A landscape with many valleys, sampled at points; each row gives a point and its height.
A ball rolls from a point to whichever of its 2 nearest points has the largest drop for the distance, and stops where none of them is lower. Distance is the straight distance between rows; heights are no part of it.
bomag height 4.88: -18  0  -33  21  -45  19  -11  25  -5  -57  3  33  21  -16  25  -5  -16  17  3  -14  9  -26  28  -7  -30
Kame height 1.77: -13  -5  79  -3  -14  -3  7  -14  10  15  5  -39  -3  2  -24  3  34  23  -25  14  -18  51  -34  -13  28
tol height 6.14: -25  -11  -5  13  -56  -10  -5  -37  -39  -34  40  -1  -23  -1  -28  15  16  9  12  -8  32  -25  -8  -8  23
zakel height 5.13: -51  6  -1  -37  -75  -38  20  -62  -36  -15  43  -4  -51  28  -44  41  29  13  -24  -14  35  16  7  -17  60
dod height 1.07: -2  -9  38  48  13  -37  -47  -11  22  43  4  -6  -14  -39  -30  -20  10  -1  31  31  -29  -2  -51  -20  -13
giki height 5.44: 24  -28  -26  42  -24  28  -14  8  -49  -62  11  32  -4  -9  4  42  32  4  17  -22  13  -46  35  4  -8
zuliz height 3.77: -39  -13  7  32  -73  12  1  -4  -31  -50  24  17  -36  -12  11  49  62  35  -3  -32  4  -11  17  -29  -5
vuziz height 5.03: 2  -16  66  55  9  9  -12  35  9  -1  -19  3  -29  -32  11  29  52  55  -32  -6  -61  29  -6  -3  -16
Sazo height 6.51: 20  2  30  47  29  29  -2  10  -23  -35  -29  23  -10  -12  46  35  30  55  -15  -23  -42  35  37  25  11
luv height 7.52: 16  16  -46  -23  52  2  32  55  21  52  -55  2  27  34  26  -16  -13  -24  3  -9  -33  -7  10  15  -40
zosik height 3.61: 7  12  13  -50  -8  4  26  -39  -19  -12  41  -34  21  18  -48  8  19  2  -12  -7  24  33  2  -1  33
nado height 6.47: 4  6  5  31  27  0  -27  0  3  -21  -6  13  9  -20  17  -21  -52  25  5  11  -1  2  0  22  5
fer height 5.38: -47  13  24  -29  -70  -22  25  -48  -21  -30  35  -14  -28  19  -32  23  17  38  -40  -9  28  34  1  -19  46
Sef height 1.71: 2  3  54  -23  17  -3  6  9  23  39  -16  -43  20  2  -7  -16  21  0  -3  2  -23  61  -35  -6  8
mivoz height 5.61: -29  19  -36  -26  -39  -2  12  34  49  4  11  -7  29  -8  17  -34  -48  7  -11  2  28  -17  8  -38  -55
tud height 7.27: 46  -3  -1  -47  46  9  7  -39  -25  -6  19  -22  31  18  -52  9  3  -42  18  9  22  8  3  20  45
kel height 5.58: 10  6  48  22  19  1  -2  -23  -31  -34  3  -16  0  -10  2  8  -5  53  -20  3  -19  42  1  21  42
guve height 3.80: 19  29  -17  -59  61  0  38  29  18  54  -46  -39  29  30  43  -7  -20  -22  11  -18  -28  33  2  21  -9
memak height 3.03: -59  -16  -17  -5  -60  -34  -11  -40  13  45  32  -7  -34  13  -14  -9  28  -58  40  21  41  -36  -20  -49  19
bev height 4.37: 48  11  -24  -56  43  23  41  -3  -14  -2  0  -19  38  30  15  0  -2  -11  -4  -18  -5  7  39  27  13
fudil height 4.41: -30  14  -37  0  -73  21  6  18  -10  -72  10  27  24  -14  31  5  4  27  -5  -26  9  -15  45  -29  -31
veson height 5.39: 7  -7  -25  46  1  23  -21  22  -14  -45  -17  44  12  -17  26  5  -21  14  5  -6  -8  -26  31  17  -17
kolib height 7.10: 7  4  -24  -32  12  -9  4  25  45  28  -7  -18  35  -4  -6  -33  -65  -41  8  34  39  -5  -15  -30  -39
pif height 5.09: -46  -2  -13  -40  -49  -33  11  -68  -8  21  43  -20  -24  20  -53  15  28  -45  19  9  55  -8  -9  -42  50
tosu height 6.46: -4  -36  -24  14  -38  -5  -27  -2  -21  -28  17  16  -4  -12  -21  -15  -42  -44  16  28  46  -69  -25  -15  -2
gasu height 5.83: 5  -7  -26  -39  -19  -5  5  -12  5  -28  23  -14  26  0  -24  -16  -75  -43  1  35  72  -20  -7  -27  0
Dum height 4.00: -4  12  52  -14  32  -14  -16  31  46  34  -31  -27  -3  -9  21  -19  -3  23  -19  -4  -52  71  -34  17  -8
Ralil height 5.32: -27  21  -5  -17  -29  1  3  16  38  2  14  -16  23  -7  11  -33  -30  19  -9  -2  22  17  -3  -23  -29
Satir height 3.72: -46  11  13  -27  -42  -16  11  -26  37  42  27  -33  4  4  -20  -18  10  -24  8  16  37  18  -20  -52  4
nunur height 5.34: -39  9  -15  -46  -42  -29  9  -56  8  4  37  -24  -2  10  -46  4  -23  -45  26  25  75  -5  -14  -47  27
mana height 4.72: 1  14  -26  -8  17  -1  -14  35  43  0  -14  9  23  -6  24  -39  -75  0  -6  13  18  5  0  3  -35
Luvu height 7.62: 28  4  36  6  71  0  -3  0  -8  53  -44  -19  -10  13  29  8  19  -10  23  -6  -49  38  -22  43  25
Mozo height 3.27: -38  1  -16  -34  -72  -6  28  -36  -31  -23  56  -5  -35  28  -20  39  67  6  -16  -31  26  -9  25  -23  27
gosik height 6.16: 4  18  1  52  51  2  -31  1  6  -18  -27  40  -14  -30  45  -11  -57  40  6  7  -32  -1  12  35  1
Fup height 2.67: 15  -9  39  52  34  -8  -25  12  -1  35  -14  -5  -13  -22  -5  -4  30  16  12  5  -43  12  -24  10  -5
Tegos height 4.36: -7  10  59  -7  16  4  -3  24  25  5  -22  -22  4  -5  26  -8  3  46  -34  -7  -46  66  -16  20  4
Sifun height 5.71: 67  -21  -25  3  49  31  1  -25  -46  -31  1  34  -1  24  -2  25  -4  -31  -3  6  10  -42  38  51  35
Luso height 5.08: 70  -8  -26  -9  59  40  25  -1  -35  7  -11  16  4  37  15  33  40  -25  7  -23  -11  -19  44  49  11
Ladi height 6.41: 16  -13  -17  13  -29  5  -9  -29  -52  -55  37  9  -6  1  -32  22  6  5  8  -7  28  -32  12  11  22
mubo height 5.54: -10  13  -32  29  13  2  -22  54  42  3  -30  39  8  -14  17  -25  -18  14  -2  -13  -28  -6  7  17  -55
pofek height 7.32: 31  11  -24  -15  70  13  26  19  -3  56  -58  11  1  46  34  2  1  -41  20  -5  -29  -10  3  45  -6
zige height 5.55: -16  10  -19  -55  -25  -15  16  -41  9  -14  33  -28  20  6  -44  -4  -52  -37  14  31  84  1  -10  -41  14
Lonu height 5.87: -19  -9  0  8  -38  -16  -14  -42  -22  -12  36  -12  -6  -4  -42  1  -5  -15  22  13  40  -21  -22  -14  23
Pel height 7.00: 17  -24  -33  39  14  9  -20  36  -3  10  -29  37  8  -3  2  -19  -23  -28  4  15  1  -48  0  18  -27
zoze height 4.15: 14  -20  38  46  -9  -4  -5  -31  -50  -18  28  -14  -30  -15  -36  37  49  31  -3  -3  0  -3  -8  -3  30
Navep height 3.37: 12  -2  26  21  37  4  -4  35  10  42  -31  -8  4  2  14  -8  36  10  1  -13  -46  31  -15  24  -12
ratus height 2.81: -47  8  2  3  -85  -12  8  -31  -45  -78  31  18  -33  -1  -2  40  24  55  -19  -25  17  7  17  -18  24
zulim height 4.78: -17  0  -14  -31  -57  -24  5  -63  -57  -31  62  6  -42  24  -63  53  42  8  -7  -22  31  -11  5  -3  44
popiz height 3.06: -10  8  15  12  -13  12  -1  27  16  4  -1  -5  18  -9  10  -16  18  29  -13  -18  -15  23  0  2  -23
volas height 8.07: 3  27  6  -3  68  -13  -12  22  28  53  -60  2  -15  15  46  -9  -16  -3  17  -10  -53  36  -23  46  -5
Nade height 3.07: -12  23  6  -27  16  -10  5  46  56  45  -17  -25  22  -2  13  -36  -3  10  -9  -11  -28  45  -20  -4  -42
bavob height 9.03: -36  -29  -46  -14  -72  4  -2  14  -13  -33  26  21  -10  1  6  -8  -18  -38  13  5  38  -83  -5  -31  -26
feb height 5.15: -16  -22  5  18  -44  -3  -1  -27  -17  23  34  -10  -20  6  -31  11  58  -27  24  -1  22  -29  -18  -23  7
figig height 2.41: -5  -12  87  4  -20  -7  17  -28  -18  -3  11  -36  -22  7  -41  32  44  33  -37  19  -17  38  -25  -11  46
bon height 5.50: 35  -24  13  71  12  26  -13  3  -50  -42  -1  17  -23  -23  9  58  55  34  8  -30  -8  -13  34  0  2
baf height 4.66: 30  14  -27  -24  -25  27  22  -3  -37  -72  28  10  29  12  5  33  41  30  -22  -35  3  6  62  7  7
vuduz height 3.81: -16  6  -12  -25  -76  13  33  -17  -34  -56  40  8  -16  16  -3  53  77  30  -29  -44  13  3  43  -25  7
bof height 5.30: -37  14  -21  -68  -49  -28  25  -68  -14  1  57  -20  -17  27  -63  25  16  -25  -2  -2  55  2  6  -30  47
rebe height 7.55: 48  7  -5  -52  82  20  16  -35  -13  25  -34  -7  7  33  19  9  -31  -59  29  11  1  4  1  50  49
bemur height 3.59: -13  14  37  -4  11  -21  -22  29  67  37  -16  -16  -4  -20  -2  -34  -7  19  -13  1  -35  59  -40  0  -29
mirog height 8.88: -7  -16  -38  -9  -40  11  1  16  -4  -29  13  10  19  -3  2  -18  -34  -21  -2  6  34  -51  9  -16  -25
kobub height 6.94: 38  -10  -39  -42  32  13  36  21  4  16  -19  -10  39  17  0  -20  -37  -46  -7  11  15  -28  19  -1  -13
Purir height 3.89: -50  10  -30  -12  -93  10  18  -3  -22  -71  28  21  -6  -1  27  26  31  28  -5  -34  13  -10  39  -37  -11
vud height 6.04: -20  8  50  23  0  -34  -40  1  55  16  9  -10  -25  -49  -14  -31  -20  39  -11  19  -36  34  -44  -13  -17
Kuz height 6.27: -5  -2  -62  4  -8  8  2  66  27  2  -32  38  27  -3  16  -26  -36  -19  -18  0  -3  -45  18  -8  -63
nim height 4.09: 37  27  -24  -73  59  15  53  9  0  28  -32  -31  31  39  48  0  -21  -17  1  -21  -23  18  30  31  8
Vosib height 5.29: 14  4  42  -2  29  -3  -2  -28  -20  -13  3  -32  12  -3  -13  -6  -12  21  -3  7  0  48  -12  20  45
gim height 6.80: 14  -35  -34  22  -8  5  -22  22  -9  -13  -12  33  11  -12  -5  -23  -49  -44  -1  27  26  -61  -10  0  -16
ril height 6.99: 29  20  -19  -10  43  34  31  22  -11  4  -42  17  16  29  60  10  18  14  -1  -33  -34  16  43  41  -6
fupiv height 2.45: 7  -11  9  55  14  0  -26  24  5  20  -8  12  -1  -19  -3  -10  15  11  15  0  -22  -8  -13  12  -21
dobik height 6.18: 14  -7  58  50  12  15  -2  1  -36  -43  -9  0  -22  -25  12  40  35  68  -32  -9  -39  29  18  7  23
Nokid height 8.73: 7  -13  -48  -8  -24  13  -3  34  -2  -46  -13  34  27  -7  23  -24  -64  -20  -22  12  31  -50  21  -9  -26
Tisok height 3.26: -7  -14  -4  69  -1  -16  -53  11  2  -7  4  23  -21  -52  -7  -14  -27  14  21  19  -17  -46  -18  -1  -24
Kudi height 5.84: 35  -20  -15  60  -3  41  -11  19  -43  -51  -11  37  -6  -12  20  58  53  16  13  -38  -3  -18  52  -3  -15
fov height 5.95: 63  -21  -39  -22  43  29  15  -17  -35  -32  -12  44  5  24  12  4  -39  -50  -23  16  20  -46  36  43  28
Zeli height 5.92: -22  2  -42  22  -26  5  -20  56  31  -6  -11  36  14  -18  12  -22  -12  2  0  -12  -6  -28  7  -7  -65
Falo height 7.63: 4  30  -58  -30  66  -7  32  57  34  47  -76  22  5  46  47  -13  -39  -25  -8  -2  -35  -14  2  24  -41
vofol height 3.46: 5  27  -8  -39  45  -12  13  45  42  54  -37  -31  29  12  25  -28  -19  -8  6  -10  -26  41  -13  8  -28
navi height 5.75: -26  -27  -10  58  -42  4  -29  12  -17  -21  16  24  -26  -26  1  17  26  5  26  -8  3  -53  -8  -16  -28
semer height 8.20: 9  28  -2  5  60  12  5  17  9  27  -55  23  -12  20  64  3  -8  15  9  -19  -44  23  4  54  -4
Medo height 2.58: -50  -14  -2  20  -57  -27  -28  -26  16  26  29  1  -29  -7  -15  -16  8  -32  36  19  25  -37  -34  -39  -5
ligi height 6.95: 2  -4  -12  -19  -4  -5  -4  3  24  19  5  -17  31  -2  -20  -28  -37  -40  20  27  41  -14  -16  -23  -16
Sisa height 6.98: 25  -31  -3  5  1  -7  -19  -31  -15  16  8  -3  17  -2  -60  -7  0  -71  42  38  36  -43  -28  -16  18
Gil height 3.08: -5  3  50  -29  -25  -3  25  -41  -21  -14  28  -35  -3  16  -49  21  35  26  -33  -1  10  47  -11  -3  48
siro height 5.90: 24  -13  -38  19  13  29  18  48  -9  14  -25  21  24  14  11  4  34  -16  4  -20  -10  -35  30  11  -37
Vup height 3.68: -32  -3  6  -19  -60  -2  26  -36  -13  3  44  -19  -19  20  -26  15  58  -4  -14  -18  23  -1  5  -24  25
zop height 7.36: 30  10  -53  -17  44  18  58  58  1  36  -48  7  33  36  30  6  20  -11  -3  -27  -37  -19  41  12  -39
baram height 6.69: 7  13  29  19  50  -5  -21  -14  -1  -5  -13  -8  1  -14  24  -18  -46  32  2  11  -16  35  -10  29  26
kovan height 2.55: -30  -10  12  54  -28  -23  -46  -3  16  14  19  8  -25  -41  -15  -16  0  9  22  15  -10  -30  -35  -22  -22
podo height 4.61: -37  -27  -32  23  -74  9  -9  -2  -43  -64  29  32  -36  -4  13  35  30  0  32  -23  21  -59  10  -24  -15
Vosu height 6.78: 16  -3  -38  -45  -11  9  43  12  8  14  13  -27  44  11  -12  -16  -20  -30  -4  -1  22  -36  21  -27  -25
kipal height 1.89: 16  -2  45  47  53  -35  -43  -4  12  44  -17  -9  -19  -42  -11  -17  -2  12  24  30  -51  14  -40  2  0
mor height 1.02: -19  0  60  -10  -9  -14  0  -12  33  45  3  -36  8  -4  -21  -17  30  -1  -3  15  -8  45  -43  -26  3
Tiga height 5.77: -2  12  24  20  21  -40  -52  7  64  31  -4  -2  -14  -44  -15  -38  -36  11  15  20  -24  28  -48  -5  -30
mede height 6.43: -38  -14  79  36  -35  -27  -15  -21  20  31  14  -18  -50  -19  -23  13  45  27  -24  31  -33  10  -39  -38  14
gume height 6.15: -16  -27  -21  6  -45  -14  -16  -38  -37  -31  36  3  -20  0  -42  4  -19  -35  27  20  50  -58  -24  -16  22
vusus height 4.30: -64  -28  2  -1  -69  -27  13  -30  -15  28  37  -7  -74  31  -3  38  90  -23  -3  -13  18  -13  8  -38  45
fik height 3.41: -53  2  -18  -37  -50  -25  20  -37  30  50  31  -30  -6  12  -20  -12  17  -51  22  17  48  -13  -7  -62  13
lim height 6.53: 14  -14  -60  7  18  7  3  59  15  -1  -50  57  14  2  26  -27  -54  -37  -29  16  3  -55  14  2  -44
mepiv height 6.30: -32  -13  29  68  -29  -9  -34  14  12  0  11  16  -42  -51  -1  11  39  39  -3  -6  -36  -13  -17  -20  -29
tino height 5.64: -14  -24  58  50  -39  10  2  -1  -24  -18  13  -5  -46  -15  -9  53  74  44  -28  -9  -16  1  -3  -29  7
Sutis height 6.13: -32  -3  48  46  -29  -34  -15  -41  -45  -21  25  -17  -46  -39  -32  20  4  51  -10  25  -4  -7  -26  -29  34
puvus height 8.31: 6  37  -15  -10  59  12  4  10  17  17  -59  30  -9  24  72  -9  -53  5  4  -7  -26  13  5  53  -5
Kula height 5.42: 58  -13  -7  4  51  26  5  -21  -38  -9  6  7  4  22  -3  22  21  -16  9  -10  -1  -10  28  47  33
renim height 5.33: 16  4  -34  -4  -7  27  16  21  -12  -34  -4  15  36  8  22  -9  -12  6  -7  -11  8  -16  42  11  -12
rolon height 4.08: 7  22  -41  -20  13  16  29  48  22  -3  -31  10  43  10  45  -21  -24  19  -14  -19  -18  4  39  6  -40
Sesa height 4.22: -2  17  -19  -37  -60  17  42  -11  -25  -56  37  -5  19  12  0  28  52  34  -29  -37  5  6  49  -21  -2
Turun height 8.43: 22  18  -27  -13  42  18  8  9  9  -10  -39  26  14  19  54  -20  -68  -3  -4  7  5  -1  21  35  0
mem height 5.65: -32  6  44  6  -54  -20  9  -45  -35  -43  28  -11  -30  -7  -35  27  10  58  -33  2  13  24  -10  -11  46
Fir height 7.79: 28  0  39  13  75  -20  -25  -15  5  54  -39  -17  -2  -11  6  -9  -8  -17  41  19  -36  29  -38  22  23
zug height 7.74: 2  34  -45  -40  61  -15  14  54  54  41  -57  3  13  24  46  -26  -68  -16  -1  3  -19  17  -4  16  -46
zumu height 5.04: 2  -28  -39  20  -54  21  -6  7  -46  -67  24  33  -7  -3  3  28  18  -10  17  -17  25  -63  22  -7  -13
Vazan height 7.24: 13  10  -30  -35  44  -15  6  44  50  47  -36  -10  32  7  4  -35  -62  -43  11  26  14  4  -17  -12  -41
magek height 7.19: 42  -31  -1  15  43  0  -18  -19  -16  20  -18  4  17  -2  -34  -13  -16  -65  37  41  17  -34  -22  13  24
dof height 4.43: -7  0  -1  -44  -39  -14  14  -62  -40  -3  65  -11  -26  28  -74  54  65  -13  -11  -15  27  3  3  -11  44
kob height 5.12: -13  17  -18  2  6  -11  -23  46  62  18  -11  9  10  -18  10  -40  -39  13  -2  -4  -11  18  -14  3  -50
Puda height 8.37: -11  -3  54  42  -2  -15  -22  -15  -7  -6  12  -14  -18  -35  -16  -6  3  44  -12  17  -22  20  -25  -9  15
goz height 5.01: -41  25  33  -27  -31  -8  7  1  48  13  18  -32  11  -6  3  -27  -15  29  -26  4  15  53  -21  -30  -11
zod height 2.94: 18  -7  39  7  23  15  8  12  -9  15  -12  -20  7  5  12  3  40  20  -9  -16  -30  38  -2  22  11
ruvo height 4.87: -29  -15  -1  -15  -49  -18  10  -50  -11  36  40  -19  -25  19  -46  14  62  -49  25  6  33  -19  -11  -36  30
kaba height 6.88: 24  13  10  12  64  10  -8  -25  -12  -4  -26  8  -3  7  39  -8  -49  8  14  11  -10  10  3  50  34
Katu height 6.87: -33  2  0  38  -26  -10  -35  35  52  16  3  23  -16  -34  -7  -25  13  21  0  -13  -28  -3  -20  -9  -54
zoror height 5.89: -51  4  61  24  -55  -32  -2  -39  -21  -22  22  -14  -48  -22  -25  20  2  57  -35  22  -1  18  -25  -27  40
zef height 3.87: 8  -6  -1  52  29  -23  -53  11  24  18  -12  19  -11  -40  -10  -30  -46  1  22  28  -19  -20  -26  8  -20
genov height 4.06: 8  3  -3  -51  -22  4  26  -46  -27  -2  58  -28  8  23  -64  28  57  -16  -12  -17  21  6  11  -8  27
sezoz height 7.12: 55  -5  -22  -47  38  14  -1  -41  -42  -27  42  -5  23  28  -55  27  7  -36  -3  3  18  -10  22  30  38
tadit height 1.80: -31  8  26  -5  -24  -17  -10  9  59  59  6  -18  2  -8  -16  -34  24  -6  1  6  -11  26  -39  -31  -29
lasif height 3.67: -4  19  -19  0  2  19  13  50  21  4  -23  13  30  -2  31  -15  10  25  -12  -27  -26  15  27  6  -42
rize height 6.28: 52  -6  -49  -56  25  16  36  0  -10  -36  -2  7  41  18  12  -11  -61  -32  -30  14  29  -31  44  5  8
kivu height 6.03: -42  -23  9  70  -47  -1  -33  12  -16  -26  16  26  -50  -44  10  35  44  29  19  -19  -16  -36  -7  -34  -30
Kima height 6.77: 15  -17  -15  -15  -3  6  5  -10  -4  18  12  -17  29  7  -36  -16  -3  -50  22  21  31  -29  -11  -13  1
zed height 4.07: -15  10  23  15  6  -14  -21  48  64  30  -22  7  -14  -25  0  -28  18  33  -21  -17  -54  42  -26  6  -46
Mez height 6.79: 18  15  4  26  38  29  10  24  -7  -11  -44  30  2  6  59  17  21  36  -7  -32  -41  31  36  35  -8
nodo height 5.36: -16  -21  73  62  -17  5  -12  17  -5  -14  0  1  -47  -38  -3  42  56  60  -36  6  -48  6  -6  -28  -10
zosun height 7.20: 35  10  -37  -42  73  9  41  11  0  49  -70  19  0  50  39  -2  -37  -61  3  12  -13  -29  0  35  -5
gise height 4.10: -25  20  15  -37  -10  -18  5  -4  54  40  9  -41  27  -6  -15  -28  -21  -17  14  22  36  39  -29  -44  -19
zonom height 4.65: 33  -24  23  63  29  4  -17  -20  -56  -17  15  -4  -21  -25  -20  30  30  23  15  1  -7  -20  6  11  25
rak height 4.73: -23  16  48  -24  -16  4  13  20  37  5  1  -30  17  -1  16  -20  4  41  -39  -5  -20  62  -14  -12  -9
zis height 7.64: 32  28  1  -57  72  12  21  -28  -5  25  -43  -18  5  35  50  6  -43  -33  22  -1  -8  24  1  51  35
Musu height 5.51: -17  13  -34  -65  -52  -21  17  -59  -35  -29  69  -7  -10  28  -63  35  11  -10  -10  -16  44  -10  14  -12  34
sima height 5.10: 41  -19  15  57  36  21  -10  -2  -40  -13  -9  10  -12  -7  10  34  39  22  13  -17  -16  -6  22  26  12
paz height 4.71: 3  20  8  -38  26  -6  1  -5  27  3  0  -39  35  -2  0  -25  -61  -9  14  21  41  49  -14  -9  3
pefi height 6.57: 2  -4  -20  -17  -25  13  18  -1  0  6  26  -18  25  7  -18  -15  8  -21  6  -2  27  -24  8  -13  -11
nul height 6.58: -21  -2  12  65  -3  -11  -41  39  39  0  -9  35  -33  -60  -3  -2  20  41  -4  -14  -54  1  -10  0  -51
Ropa height 6.67: 33  -12  -13  5  8  12  -4  -25  -37  -32  22  -1  15  6  -27  5  -6  -8  5  1  22  -18  14  22  27
pasag height 4.03: -67  -10  9  -1  -78  -16  14  -25  -3  11  36  -8  -48  16  2  17  59  1  -15  -11  17  -2  2  -36  25
mitez height 7.42: 45  7  3  -58  68  11  13  -29  -12  16  -9  -33  32  21  -12  4  -6  -51  28  5  4  26  2  29  44
gino height 8.53: -17  8  41  43  4  -7  -28  11  14  -21  -2  7  -13  -44  13  -8  -10  62  -25  1  -42  30  -9  5  -6
Lin height 1.92: -26  -8  17  30  -28  -23  -34  -13  32  41  17  -1  -9  -24  -26  -26  10  -15  28  21  5  -13  -43  -31  -16
niv height 7.06: 30  -2  -3  2  59  7  -11  -13  -1  6  -27  10  9  7  16  -17  -62  -28  17  28  11  -5  -5  35  25
Lon height 5.81: 18  -3  -18  45  40  16  -18  9  -8  -18  -37  52  -5  -5  39  -6  -46  5  3  11  -9  -30  20  40  -1
kese height 3.56: 19  -17  48  33  7  11  4  -7  -27  -6  4  -14  -8  -5  -11  20  49  32  -11  -8  -17  22  -3  10  21
Zetu height 6.76: 14  -7  -39  15  35  3  -13  43  21  14  -44  41  12  4  17  -30  -56  -27  -6  17  -2  -31  -1  20  -31
lep height 6.29: -6  -2  -24  8  -17  11  5  34  13  17  -1  5  23  0  1  -23  4  -9  4  -7  3  -26  4  -5  -38
mib height 7.18: 44  13  -43  -16  39  37  53  37  -13  5  -38  17  27  32  46  24  39  2  -5  -38  -33  -6  63  20  -22
rapo height 5.60: 24  -5  -43  4  16  28  14  35  -6  -7  -27  28  29  13  24  -11  -9  -16  -5  -6  -3  -33  37  18  -23
Pusek height 8.68: -16  17  16  32  14  -8  -33  24  42  -19  -13  23  -7  -41  25  -21  -32  55  -18  -9  -40  34  -3  16  -25
Fiku height 2.33: 14  8  26  -23  32  10  11  10  6  24  -15  -34  25  9  11  -14  10  6  -2  -10  -17  51  -10  18  12
vav height 3.32: -44  1  7  12  -75  4  7  -14  -22  -49  31  9  -18  -5  3  22  33  38  -14  -23  13  -1  13  -20  7
Bobuz height 2.48: -29  3  26  7  -33  2  2  18  34  30  9  -10  3  -7  -2  -20  32  19  -16  -8  -15  21  -20  -16  -24
Zev height 4.62: -3  -4  43  42  17  2  -16  51  33  23  -31  13  -24  -26  9  7  47  42  -25  -17  -72  36  -16  12  -34
doz height 6.26: -32  0  70  26  -18  -36  -31  -18  41  28  12  -15  -37  -37  -26  -14  13  27  -16  33  -36  23  -49  -32  0
Kerud height 5.02: 33  14  -33  -29  -7  25  24  -3  -22  -55  19  2  39  15  12  4  -2  17  -18  -19  10  -1  54  11  7
daped height 6.12: 55  -4  -47  -40  38  30  33  -6  -21  -31  -28  40  17  27  38  -3  -53  -33  -32  11  13  -40  48  31  13
keb height 5.88: -5  -3  72  28  -7  -1  3  -13  -29  -39  5  -17  -17  -16  -8  26  19  67  -43  7  -29  36  -4  0  36
nepi height 4.57: -53  -25  -30  -14  -67  -21  11  -32  -19  24  49  -6  -55  31  -14  22  69  -44  25  -9  32  -44  4  -35  26
Zafel height 4.38: -15  23  23  -23  6  -19  -17  7  58  23  7  -30  19  -17  -4  -32  -49  -2  11  24  29  53  -35  -24  -20
Foni height 7.92: 17  8  13  7  61  -12  -22  10  20  48  -39  -5  7  1  14  -20  -24  -17  29  11  -27  24  -26  29  2
Sonaf height 5.46: 3  18  -7  4  38  -29  -38  33  69  33  -25  6  0  -21  1  -42  -50  -2  14  10  -18  28  -33  12  -39
kib height 4.18: -61  -25  -10  35  -80  1  -9  -3  -34  -47  29  31  -61  -8  24  49  56  17  28  -32  8  -35  9  -41  -8
vikof height 5.00: 9  16  21  -26  26  -2  -2  -23  -3  -17  6  -35  27  1  -5  -14  -45  12  5  13  28  55  -12  11  34
zira height 5.59: -53  6  9  -7  -53  -35  -9  -53  5  9  33  -17  -20  0  -34  -6  -10  -14  16  20  51  5  -28  -41  32
sokor height 6.93: 53  -11  -25  -21  11  18  -5  -32  -52  -43  46  7  10  21  -49  38  27  -17  -5  -13  19  -24  28  29  28
zel height 4.70: 63  -7  -37  -40  37  32  31  -5  -31  -12  17  1  28  31  -9  21  22  -26  -9  -15  -3  -25  50  29  9
tef height 5.45: -31  -18  -1  36  -48  1  -14  0  -6  12  27  6  -21  -9  -8  3  41  -7  21  -6  12  -37  -14  -21  -18
Tov height 7.75: 21  26  20  -43  60  7  10  -14  -1  16  -30  -30  14  22  47  -4  -28  -2  8  -10  -17  54  0  44  37
logiv height 6.07: 25  -5  -39  -46  -8  6  16  -9  -13  -38  20  -9  36  9  -17  -14  -56  -30  -16  17  50  -29  20  -11  4
bofa height 7.08: 41  -6  -36  -53  66  4  36  20  11  40  -52  2  24  26  15  -15  -59  -73  0  27  9  -21  1  7  -4
milu height 8.22: -13  8  39  10  2  -10  -16  -10  15  6  9  -22  8  -19  -9  -24  -16  24  -3  10  2  35  -26  -6  7
bipi height 4.40: 12  17  -35  -28  17  10  19  36  29  -1  -20  -3  40  7  32  -31  -57  1  -10  0  12  -2  22  2  -31
Pab height 7.25: 34  -17  -3  5  33  4  -12  -20  -16  -7  -4  -1  19  1  -23  -15  -42  -40  21  30  27  -17  -10  16  30
Sur height 7.46: 29  10  5  -11  74  8  6  -1  -5  56  -55  -1  -5  31  36  5  -4  -32  31  -3  -31  12  -15  54  17
fif height 8.08: 5  3  20  3  24  -11  -17  2  26  33  -6  -21  20  -8  -8  -27  -17  -9  22  16  0  30  -34  1  -2
sot height 8.56: 25  -2  -33  -8  18  14  -4  8  -2  -39  -16  24  24  4  27  -25  -78  -11  -19  19  30  -25  23  17  2

For each start below, name the point where the ball stops.
mem | mor
rebe | Lonu
Musu | mor
siro | Mozo
bon | mor
mirog | pefi
ril | Lin
Puda | pefi
paz | Lin
Pab | ratus
mana | mor
Sifun | Nade

For each start below, name every point that the ball comes to, in order.
zis | rebe mitez tud sezoz sokor Ropa Ladi tol Lonu
daped | fov Sifun Kula Luso zel bev nim guve vofol Nade
Falo | luv zop mib ril Mez Sazo dobik keb kel Vosib vikof paz Zafel gise Satir fik memak Medo Lin
zoror | mem fer zakel zulim dof genov zosik Gil figig Kame mor
